Each row is a point on a landscape with many peaks, with its height.
From any point a climber takes the steepest step (rise divided by distance) to one of its 2 nearest points. It stops when none of these is higher. Distance is the straight distance between rows; heights are no part of it.
q640: -13, -1, -17, 12, -22, -4, -6, -3, -20, 0, 7, 2, 3, 7, 6, 6, -17, -24, -1, -38, 3, -5, 16, -4, 27, -19  height 4.06
q932: 4, -10, -24, 1, -21, -9, 13, -9, 18, -11, -10, -6, 10, 10, 23, 17, 42, 36, -32, 15, 4, -6, -3, -17, 26, 15  height 1.27
q727: -7, -2, 2, -27, -4, -40, -18, 6, 5, -36, 2, 10, -11, -2, 22, 34, -26, -14, -10, 24, 11, 25, -6, 10, -7, 20  height 0.13
q816: 2, 20, 35, 9, 25, 10, -13, 5, 23, 22, 7, 2, 44, -10, -12, -30, 10, 11, 9, 26, 9, 7, -5, -15, -14, 21  height 2.63
q720: -5, -2, -22, 4, -8, 19, -3, 18, 5, 25, -8, 6, -3, 9, -12, -8, 2, -36, -3, -36, 21, -13, -7, -7, -8, -7  height 3.00
q725: 24, 2, -8, -14, 14, -1, -13, -2, -5, -3, -2, 15, -3, 28, -7, -11, -32, -18, 29, -32, 14, -12, -9, 13, -18, -3  height 6.45
q872: 24, -16, -7, -2, -4, -3, -2, 3, 20, 3, -31, 9, 20, 18, -20, 0, 2, 30, -22, -10, 24, 3, -32, -5, 32, -5  height 1.62
q579: -10, -7, -15, 7, -11, -13, 13, -22, -27, -7, 27, -5, 5, 4, 7, 15, -8, -10, 14, -27, -8, -9, 30, 1, 12, -17  height 4.12
q539: 28, 4, 31, -3, 28, 2, -29, 1, 3, 9, -9, 23, 14, 11, -8, -31, -42, 4, -10, 7, 3, 10, -25, 13, -17, 32  height 4.77
q4: 16, 13, 35, -10, 30, 2, -3, -20, -21, -2, 10, 2, 25, 25, -18, -32, -38, 10, 23, -25, -6, -25, 4, 16, -7, -13  height 5.65
q428: 4, -8, -27, -19, -8, -12, 4, -22, 30, -11, -2, -2, -5, 13, 39, 3, 38, -3, 27, 5, -3, -12, 25, 4, 21, 3  height 6.39
q949: -11, 10, 13, 3, 4, 8, 29, -15, -33, -10, 39, -20, 5, -18, -11, 11, 1, -6, 17, -7, -15, -11, 25, 2, -20, -16  height 4.63
q129: 20, -10, 9, 19, -19, -10, 14, 9, -23, 7, -11, 0, 12, -10, -19, 22, -9, 15, -28, -7, -2, 26, -20, -5, 20, -15  height 1.98
q619: 16, 10, 35, -6, 15, 3, 15, -15, -37, -13, 23, -5, 13, 7, -23, -2, -37, -4, 32, -22, -9, -13, 2, 16, -15, -16  height 5.45
q234: -20, 8, 19, -5, -5, -6, -7, 12, -5, -9, 4, -7, -6, -24, 9, 15, -2, -11, -16, 25, -2, 13, 9, -3, -11, -2  height 3.66
q501: -28, 10, -6, -3, 6, 17, -23, 6, -9, -8, 12, -2, -29, -3, 12, -20, -14, -40, 18, -7, -7, -13, 26, 8, -24, 4  height 5.21
q652: 0, 9, -26, 3, -15, 14, 10, -8, 2, 12, -2, -13, 27, 33, -7, 4, 14, 8, 7, -54, 19, -20, -36, -21, 0, 4  height 7.00
q456: 28, 9, 2, -3, 19, 13, -12, 25, 0, 14, -19, 22, -10, 2, -11, -18, -34, -33, 17, -24, 21, -6, -14, 8, -14, -5  height 6.92
q790: 16, -18, -10, -18, 2, -22, 8, -32, -14, -28, 15, -4, 3, 21, 5, 10, -16, 9, 13, -11, -7, -7, 14, 21, 21, -3  height 4.49
q448: 10, -12, 30, 22, 17, 4, -2, -14, -20, 18, -4, -6, -9, -14, -20, -13, -25, 37, 11, 26, -38, 20, 1, 30, 19, -14  height 5.72
q740: 3, 12, 16, -2, -11, -19, 33, -18, 14, -21, 19, -3, 12, 0, 10, 17, 35, 19, -1, 28, -9, -27, -3, -11, 5, 21  height 1.05
q858: 5, -14, 8, 5, 0, 12, 10, -17, -25, -3, 4, -11, -17, -15, -18, -5, -9, 46, -6, 16, -28, 6, 11, 23, 13, -28  height 5.32
q697: 1, 9, 16, -2, 11, 18, 19, 6, 21, 14, 5, -11, 27, -20, -19, -9, 30, 16, 19, 17, 8, -6, 5, -17, -13, -23  height 6.84
q990: 18, 11, 29, 7, 20, 19, 5, 22, -14, 27, -1, -4, -3, -23, -29, -5, -12, -13, 34, -2, -11, 6, -6, 5, -23, -34  height 7.69
q709: 12, -17, -22, 1, -16, -12, 14, -23, -24, -10, 18, -7, -6, 11, -5, 18, -15, 17, -3, -21, -4, 1, 11, 9, 18, -18  height 4.29
q247: -5, 20, 14, -3, 13, 22, -2, 21, 37, 24, -3, 1, 27, -15, -27, -27, 24, 1, 7, 15, 13, 3, -20, -27, -34, 12  height 2.77
q611: -4, 18, 12, -2, 22, 8, -23, -8, -17, -21, 11, 2, -20, 0, 6, -30, -29, -34, 30, -10, -9, -12, 32, 16, -15, -6  height 5.08
q427: -14, 11, 27, 20, -2, 18, -6, 29, -12, 35, -11, 5, 5, -25, -11, -3, -15, -26, -17, 4, -12, 20, -24, -12, -24, 13  height 6.46
q482: -10, 11, 32, -7, 24, 10, -17, -12, 9, -4, 11, 4, 28, 10, 8, -33, -4, 9, -8, 22, -11, -8, 3, -3, -25, 52  height 4.23
q627: 12, 2, 11, -4, 9, -2, 0, 6, -16, -10, 7, 3, -16, -23, -20, 11, -9, -6, 12, 18, -7, 21, -9, 11, -27, -13  height 3.24
q7: 4, -17, -7, 23, 2, 23, -13, 18, -2, 23, -31, 3, -26, -16, 4, -21, -16, -13, -5, -9, 0, -1, 20, 6, 46, -35  height 3.18
q724: 0, -7, -6, -11, -12, -44, 14, -24, -13, -28, 26, 6, -12, -8, 24, 43, -2, 1, 6, 18, -8, -4, 16, 11, 2, 8  height 4.32
q868: 16, -5, 16, -1, 32, -28, -31, 4, 11, 5, -19, 5, -11, -23, -4, -23, -5, 5, 5, 41, -23, 30, 30, 28, 33, -20  height 6.57
q392: 17, -4, 22, 30, -15, 2, 15, 25, -30, 30, -19, 2, 18, -8, -22, 24, -25, -9, -25, -23, -7, 21, -38, -14, 11, -3  height 2.10
q716: -7, 11, -1, -3, 0, -12, -35, 30, 4, -8, -15, 16, -41, -22, 9, 11, -28, -40, 11, 13, 12, 32, -1, 12, -2, -17  height 5.98
q187: -4, 21, 1, 7, -24, -51, 23, -14, 9, -21, 17, 5, 24, 3, 25, 43, 5, -4, 7, -2, 12, -13, -5, -13, 38, 11  height 4.68
q711: -37, 19, 30, 15, -6, 15, -21, 39, 6, 33, -10, -1, 20, -17, 5, -3, -3, -29, -27, 5, 3, 13, -9, -22, -22, 8  height 6.30
q58: -12, 2, -3, -10, -5, 9, -1, 7, -15, -6, 12, 5, -6, 4, -8, -1, -12, -23, -10, -7, 0, 0, -16, -6, -36, 22  height 5.52
q773: 16, -2, -12, 2, 1, 5, -11, -2, 1, 3, -12, 3, 17, 28, -11, -9, -14, -13, 8, -44, 21, -14, -6, -1, 29, -7  height 6.26
q656: 22, 1, 19, -1, 16, -8, -10, -7, -11, -4, -6, 1, 21, 22, -18, -22, -31, -6, 11, -29, 5, -12, 6, 15, 23, -17  height 5.92
q68: 22, -34, -40, -22, -3, 13, -23, 6, 20, 2, -35, 18, -40, 22, 4, -10, -3, 9, -12, 8, 7, -2, -9, 16, 7, -1  height 4.78
q360: -25, 1, 23, 15, -13, -7, 1, 13, 16, 15, -6, -8, 35, -23, 17, 12, 24, 22, -40, 34, 4, 15, 8, -20, 25, 5  height 0.69
q143: 7, -1, 10, -12, 6, -21, 2, 5, -3, -19, 6, 4, -4, -26, -2, 29, 1, -4, -4, 31, 2, 31, -3, 0, -11, -3  height 3.45
q188: -27, 1, -20, 0, -11, 9, 9, -4, -23, 0, 26, -4, -37, 2, -5, 7, -10, -10, -13, -13, -9, 7, -14, 4, -48, 31  height 5.76
q279: -11, 18, -7, 10, -14, -4, 23, 1, 23, 0, 9, -9, 25, -8, 5, 10, 37, 7, -4, 2, 13, -14, 1, -31, 21, 4  height 6.03
q952: -25, 15, 15, 5, -7, -1, -13, 31, 12, 8, -5, -4, 20, -11, 4, 4, 7, -29, -19, -4, 20, 11, -1, -21, -3, -4  height 6.11
q972: -20, -16, -10, -10, -4, 18, -3, -15, -1, -17, 8, -15, -24, -3, 22, -12, 28, 11, -14, 27, -22, -14, 42, 3, -4, 6  height 5.94
q941: -17, 3, 23, -13, 0, -19, -11, -1, 15, -25, -5, 3, 19, 12, 23, 1, -10, 1, -25, 22, 6, -1, -7, -9, 3, 42  height 0.47
q839: 19, -6, -10, -24, 7, 19, -14, -5, 15, 1, -28, 7, 3, 53, 8, -22, 0, 26, 1, -22, 17, -17, -39, 4, -8, 19  height 5.69
q289: 7, 7, 19, 7, -8, -18, 30, -10, 2, -13, 11, -2, 27, -12, -2, 21, 21, 24, -21, 18, 6, 0, -5, -15, 9, 11  height 0.95
q743: -19, -1, 15, 5, 7, -7, -22, -20, -21, -21, 2, -11, 3, 19, 8, -34, -32, -10, -10, -13, -23, -12, 38, 16, 36, 5  height 4.33
q339: -4, 8, -6, -7, 3, 3, 13, 15, -10, 2, 20, -5, -33, -35, -21, 18, 7, -17, 13, 13, -2, 26, -6, 3, -47, -13  height 3.06
q491: -10, 5, 3, -1, 4, 7, -23, 29, 10, 9, -16, 8, -9, -14, -2, -9, 3, -34, -2, 5, 12, 10, 8, -8, -6, -13  height 5.88
q146: 2, 7, -5, 8, -8, -3, -5, 26, 0, 16, -6, 11, 12, -6, -11, 11, -8, -47, 6, -32, 25, 10, -14, -12, 6, -18  height 3.12
q823: 0, 2, -24, 3, -14, 11, 15, 18, 24, 16, -10, -4, 12, -2, -18, 5, 44, 14, -29, -3, 22, 7, -29, -29, -11, 2  height 2.74
q909: -9, -8, 5, -11, 4, -1, 10, -16, 23, -16, 7, -10, -4, -2, 23, -8, 43, 13, 0, 35, -17, -27, 36, 1, 8, 4  height 6.28
q869: 19, 7, -1, -22, 11, 9, -6, -8, 4, -5, -8, 3, 15, 47, 1, -14, -14, 5, 28, -33, 13, -20, -23, 0, -15, 12  height 6.09
q102: -4, 5, -12, 4, -6, 9, 28, 4, 24, 12, 9, -12, 14, -11, -4, 6, 54, 19, -4, 12, 6, -15, 9, -21, -7, -13  height 6.37
q613: -7, 7, 15, -3, -17, -50, 17, -18, -12, -26, 27, 0, 10, 3, 28, 46, -13, -11, -5, 4, 5, -10, 12, 4, 18, 10  height 4.50
q584: 9, -9, 6, -24, 4, -23, -7, -5, 1, -37, -2, 14, -6, 6, 6, 17, -15, 7, -23, 31, 2, 21, -18, 5, -14, 35  height 0.25
q565: 37, -18, 17, 5, -7, -9, 7, 6, -4, 7, -24, 13, 20, 9, -28, 11, -21, 21, -21, -11, 9, 20, -35, 0, 26, -10  height 1.83
q419: -26, 4, 20, 47, 4, 30, 3, 10, -32, 14, 1, -9, -25, -28, -2, -13, -12, -14, 8, -18, -29, 2, 5, 2, 5, -14  height 2.33
q494: -18, 1, 9, 14, -6, 25, 5, 30, -3, 39, -13, 4, -17, -22, -19, -1, 4, -17, -45, 8, 0, 23, -33, -16, -35, 21  height 6.72
q885: -4, -11, -6, 32, -18, 19, -3, 19, -10, 28, -22, -7, -6, -17, -4, -4, 7, -7, -19, -12, -5, 7, 16, -9, 42, -37  height 3.01
q8: -5, -6, 11, -2, 7, 15, 15, -24, -32, -14, 22, -14, -22, -5, -17, -9, -16, 30, 16, -1, -25, -14, 18, 26, -3, -21  height 5.04
q242: -11, -6, 5, 8, -5, 1, -14, -9, -19, -9, -2, -6, 15, 17, 1, -14, -17, -15, -14, -23, 0, -11, 23, 3, 38, -6  height 4.20
q811: 11, 11, 34, 4, 19, 19, 11, 11, -2, 32, 6, -9, 29, -24, -27, -5, 14, 11, 27, 13, -10, 6, 3, -4, -25, -35  height 7.28
q383: -4, 2, -2, -6, 16, 0, -38, 13, 8, -18, -21, 14, -52, -23, 7, -9, -19, -17, 2, 30, -2, 23, 8, 18, -3, -2  height 6.50
q851: 22, 11, 27, -9, 12, -13, 23, -6, -17, -11, 23, -8, 26, -6, -24, 14, -13, -8, 42, -16, 4, 0, 1, 7, -8, -33  height 5.26
q15: -2, -7, 8, 10, 16, 10, -16, -14, -24, -7, -9, 1, -24, 11, -2, -40, -39, 0, 5, -14, -18, -13, 25, 29, 32, -6  height 4.51
q115: 13, 0, 11, -20, 10, -10, 0, -10, 11, -31, -3, 8, 15, 16, 10, 0, 2, 14, -6, 23, 3, 2, -18, -6, -17, 40  height 0.37
q258: 26, -18, -16, -28, 12, 13, -23, 1, 23, 1, -33, 19, -18, 40, 6, -22, -6, 19, 0, -2, 9, -9, -17, 15, 0, 6  height 5.24
q954: -2, 0, 15, 6, -2, -4, 9, 1, 26, 6, -4, -3, 34, -19, -8, 2, 31, 28, -20, 34, 9, 10, -3, -21, 15, 3  height 0.81
q114: -15, -12, 18, 23, -3, 20, -19, 8, -12, 30, -9, -1, -4, -24, -9, -13, -4, 13, -24, 24, -23, 18, 4, 2, 8, 5  height 2.68
q430: -4, -8, -19, 14, -7, 6, -5, 9, -17, 4, 2, 7, -28, -9, -3, -1, -24, -30, 17, -27, 1, 0, 12, 7, 19, -21  height 3.91
q416: -2, -16, -31, -12, -11, -8, -14, 8, 28, -10, -18, 4, -9, 7, 19, 4, 31, 5, -25, 20, 10, 11, 7, -7, 20, -2  height 5.47
q484: 4, -7, -23, -13, -4, 7, 26, -22, 5, 7, 11, -19, 6, 16, 4, 9, 35, 32, 27, -13, 1, -33, 28, 0, 14, -47  height 5.75
q999: 27, -2, -16, -24, 9, -6, 6, -1, 22, -9, -7, 8, 5, 23, -11, 5, 4, 13, 32, -6, 21, 4, -28, 1, -20, -9  height 3.29
q775: 14, -18, -40, -29, -13, 8, 3, -6, 7, 15, -13, 9, -15, 40, 1, 12, 6, 19, 2, -23, 12, -3, -39, 4, -25, 9  height 2.31
q634: 13, -26, -22, -18, -4, -13, -27, 1, 18, -17, -24, 13, -23, 14, 12, -4, 1, 4, -25, 16, 5, 14, 9, 12, 25, 2  height 5.03
q590: -25, 6, 27, 7, -9, -12, -7, 3, 16, -5, -7, -4, 40, 2, 17, 4, 3, 17, -41, 24, 8, 6, -5, -20, 22, 31  height 0.58
q982: 10, 25, 7, 5, -4, -32, 27, -19, 10, -20, 15, -5, 30, 9, 5, 14, 7, -6, 26, -8, 10, -24, 1, -14, 40, 5  height 4.86
q408: -9, 12, 34, -7, 23, -1, -32, -3, -4, -1, 3, 8, 15, -10, 4, -23, -18, -5, -6, 24, -7, 13, 15, 6, -13, 23  height 4.03
q316: -9, 18, -31, 8, -23, 4, 23, -16, 8, 9, 5, -19, 24, 23, 20, 11, 28, 7, -1, -41, 9, -14, -28, -28, -1, 35  height 7.39
q72: -3, -5, -4, -8, -2, 4, 25, -24, -35, -21, 41, -13, -17, -3, -7, 15, -10, 16, 20, -3, -22, -10, 8, 16, -28, -1  height 4.81
q226: -11, 2, -30, 9, -23, 8, 35, -17, 0, 14, 8, -21, 17, 20, 18, 11, 46, 26, -14, -25, 5, -20, -3, -19, -4, 22  height 7.01
q389: 17, -16, -30, 5, -17, -29, -8, 0, -10, 1, -5, 20, -20, -3, -2, 27, -34, -20, 9, -25, 11, 25, -8, 9, 25, -26  height 3.44
q142: -20, 1, 2, -2, -9, 4, 25, -12, 6, -3, 27, -12, -3, -11, 17, 11, 54, 6, 1, 19, -11, -33, 32, -7, -17, 7  height 6.63
q562: 8, -3, -30, 7, -20, -28, -3, 17, -2, 6, -3, 20, 5, -8, -2, 32, -13, -35, 3, -31, 25, 24, -16, -13, 10, -21  height 3.26
q794: -5, 2, 10, 11, 0, -2, -26, 31, 8, 8, -24, 5, -18, -28, 4, 10, -11, -25, -10, 24, -1, 32, 2, 1, 10, -25  height 5.60
q512: -6, -16, -6, 13, 21, 17, -21, -6, -3, -16, -14, 6, -55, -14, 2, -37, -21, 11, 9, 9, -20, -3, 18, 35, 14, -8  height 5.22
q736: 15, -23, -36, 6, -6, 8, -8, 18, 5, 19, -24, 15, -22, -3, -6, 2, -4, -14, -4, -16, 14, -1, 8, 7, 44, -38  height 3.42
q271: -6, 11, 22, 8, 27, -8, -42, 8, 6, -5, -21, 10, -31, -28, 10, -19, -19, -2, 5, 42, -24, 31, 18, 24, 12, -11  height 7.13
q689: -16, 0, -14, 6, -14, 12, 36, -17, -7, 5, 26, -23, 8, 10, 16, 5, 47, 11, -4, -14, -9, -33, 19, -11, -20, 10  height 6.68
q343: 5, -2, 11, 2, -3, 17, -6, -2, -25, -2, 2, 7, 4, 18, -15, -16, -29, -11, -8, -22, 0, -11, -17, 5, -18, 21  height 5.31
q960: -24, 12, 23, -9, 12, -8, -28, 12, 8, -15, -4, -2, -6, -16, 16, -8, -15, -18, -8, 25, -3, 10, 28, 7, -1, 4  height 3.83
q286: -22, -5, -26, 2, -15, 16, 25, -12, -24, 5, 28, -23, -17, 7, 8, 4, 28, 16, -17, -7, -20, -15, 17, 1, -41, 18  height 6.40
q262: 29, -4, -31, -27, -7, -29, 23, -14, 24, -8, 1, 8, 8, 11, 9, 33, 10, 22, 36, -4, 17, 6, -27, -6, -11, -4  height 3.56
q703: -16, -16, 3, 20, -17, 15, -14, 8, -12, 9, -15, -2, -15, -16, 0, -10, -4, 11, -35, 11, -16, 12, 14, 4, 33, -15  height 2.85
q184: 3, -1, 32, 3, 17, 19, -24, -8, -5, 20, 5, 13, 28, 11, -14, -31, -20, 19, -17, 15, -4, 3, -21, 3, -25, 47  height 4.46
q927: 4, 1, -32, -19, -11, -8, 5, -3, 44, -12, -8, 2, -3, 9, 32, 7, 43, 3, 9, 23, 10, 0, -2, -12, 12, 11  height 5.95
q74: 11, -15, -25, -6, -14, 6, 5, -4, 20, -2, -17, -5, 11, 20, -2, 6, 30, 37, -22, -4, 11, -2, -18, -9, 14, 3  height 1.42
q251: -20, 21, 16, -17, 8, -15, -14, 19, 28, -23, 8, 2, 4, -5, 27, 10, 3, -32, 10, 24, 17, -4, 9, -7, -29, 17  height 5.56
q781: -31, 19, 2, -16, 9, -5, -23, 9, 7, -19, 15, -3, -7, 1, 27, -1, -6, -47, 19, 4, 7, -10, 29, 0, -28, 6  height 5.36
q937: -7, 0, -23, 0, -7, 21, 2, 13, 20, 21, -9, -4, 8, 8, -11, -12, 33, -7, -11, -18, 15, -11, -8, -19, -7, -6  height 2.89
q558: 3, -24, -52, 8, -11, -8, -10, 10, 3, 14, -9, 19, -40, -11, 4, 8, -22, -27, 14, -25, 10, 8, 4, 7, 22, -27  height 3.69
q658: 8, -12, -41, -10, -16, 5, 13, 8, 24, 23, -8, 3, -8, 22, -10, 16, 30, 18, -16, -13, 20, 8, -42, -12, -27, 7  height 2.52
q39: 19, 8, 2, -26, 21, 13, -2, 7, 20, 10, -17, 10, 3, 25, -19, -14, 4, 22, 23, 1, 24, -13, -27, -6, -30, -9  height 3.04
q415: 11, 9, 5, -2, 15, 21, 0, 22, -2, 21, -4, 6, -18, -14, -22, -15, -12, -28, 25, -13, 5, -5, -3, 6, -30, -17  height 7.34
q196: -7, 23, 7, -8, 6, -10, 0, 10, 22, -17, 3, -1, 18, -1, 7, 2, 11, -19, 12, 13, 20, -2, -1, -24, -6, 12  height 5.81
q965: 1, -3, 10, -18, 13, -28, -1, -28, -10, -39, 9, -9, 3, 20, 22, -6, -15, -8, 15, 0, -14, -12, 32, 22, 21, 10  height 4.69
q896: -28, 11, 28, 32, 15, 30, -11, 7, -20, 16, 6, -8, -15, -34, -7, -20, -8, -7, 18, 11, -34, 8, 13, 8, -12, -4  height 2.39
q30: 4, -3, -34, 2, -15, 0, -3, -8, 11, -1, -8, -4, 20, 31, 7, 5, 11, -4, 4, -38, 16, -8, -16, -12, 21, 6  height 6.64
q28: -11, 0, 22, 19, 17, 37, -19, 3, -9, 34, 0, -1, -10, -28, -14, -28, -1, 15, 5, 31, -26, 6, 12, 15, -11, 2  height 2.51
q585: -7, 2, 20, 38, -10, 16, -1, 19, -35, 25, -12, -1, 7, -11, -7, 5, -28, -20, -18, -22, -17, 12, -16, -12, 14, -4  height 2.18
q633: 3, -9, -35, -7, -15, -2, 22, -24, 14, 0, 13, -13, 6, 13, 30, 7, 42, 14, 27, -13, -8, -22, 25, -2, 15, -16  height 6.04
q204: 2, 13, 5, -14, 16, 25, 4, 16, 26, 18, -5, 0, 14, 11, -22, -24, 16, -1, 16, -5, 14, -13, -25, -12, -50, 6  height 2.86
q878: -5, 0, -10, -10, -3, 1, 20, 9, -1, 4, 19, -4, -9, -21, -13, 17, 22, -3, -14, 13, 1, 12, -7, -5, -44, 3  height 2.88
q195: -18, -8, -7, 0, 7, 16, -17, -10, -1, -24, 6, -8, -42, -13, 10, -24, 0, 9, 5, 25, -25, -3, 38, 19, 5, -12  height 5.59
q110: 10, 10, -9, -4, -20, -18, 26, -25, 20, -14, 2, -8, 12, 14, 25, 15, 35, 25, -2, 14, 2, -22, -6, -11, 34, 25  height 1.14
q824: 26, -8, -22, -13, -8, -32, 33, -10, 1, -10, 20, 5, 3, -9, -5, 46, 16, 24, 14, 6, 12, 11, -6, 2, -15, -13  height 3.84
q359: -24, 14, -16, 16, -26, 0, 7, 14, 15, 6, -4, -13, 26, 4, 8, 13, 33, -2, -34, -14, 25, -3, -11, -39, 12, 15  height 6.22
q24: -18, -9, -43, 0, -20, 7, 18, -12, -12, 14, 19, -6, -44, 7, 5, 8, 17, 12, -17, -11, -14, 4, -2, 5, -47, 24  height 6.08
q140: 20, -10, 3, -9, 24, 0, -20, -9, -1, -5, -16, 8, -29, 7, -8, -41, -31, 19, 9, 12, -15, -5, 17, 38, 20, -16  height 4.80
q249: 12, 8, 6, -3, 2, -28, 37, -21, -9, -17, 32, -6, 26, 3, -2, 25, -1, -6, 36, -11, 7, -16, 4, -2, 7, -13  height 5.05
q809: -11, 6, -30, 17, -32, -16, 25, 1, 6, 8, 5, -9, 14, 10, 9, 27, 41, 19, -34, -16, 19, 0, -13, -28, -3, 28  height 6.56
q710: 4, 1, 5, -17, 17, -4, -6, -25, -18, -30, 16, -7, -12, 10, -3, -17, -25, -5, 22, -2, -15, -11, 24, 24, -8, 5  height 4.89
q321: 19, -11, -3, -15, -3, -27, 28, -21, -7, -23, 27, 5, -8, -11, 7, 40, 19, 21, 1, 28, -10, -3, 5, 14, -14, 9  height 4.11
q126: 19, 4, 26, -3, 10, 3, -15, -5, -3, -8, -9, 15, 31, 19, -13, -20, -31, -4, -9, -16, 6, -1, -28, -2, -9, 33  height 5.07
q332: -17, -3, 23, 57, 12, 25, 12, 21, -31, 25, -18, -1, -15, -21, 2, -3, -40, -21, 5, -19, -26, 5, -20, -6, 8, 1  height 2.25
q588: 3, -12, 20, 22, 19, -10, -22, -4, -9, 16, -19, -5, -9, -20, -7, -19, -14, 21, 0, 37, -37, 27, 18, 31, 45, -15  height 6.12

Call two points neighbours if one is among the 2 nearest of the other. Go from one point of each pair to the other, from neighbour to neighbour, staying as high as possible. Name the lowest point that can't be avoided.
q494, q990 | q640
q990, q428 | q484
q271, q494 | q794
q990, q316 | q279

Where does a climber stop that starts at each point below?
q262 | q316
q816 | q316
q579 | q494
q949 | q271
q339 | q316
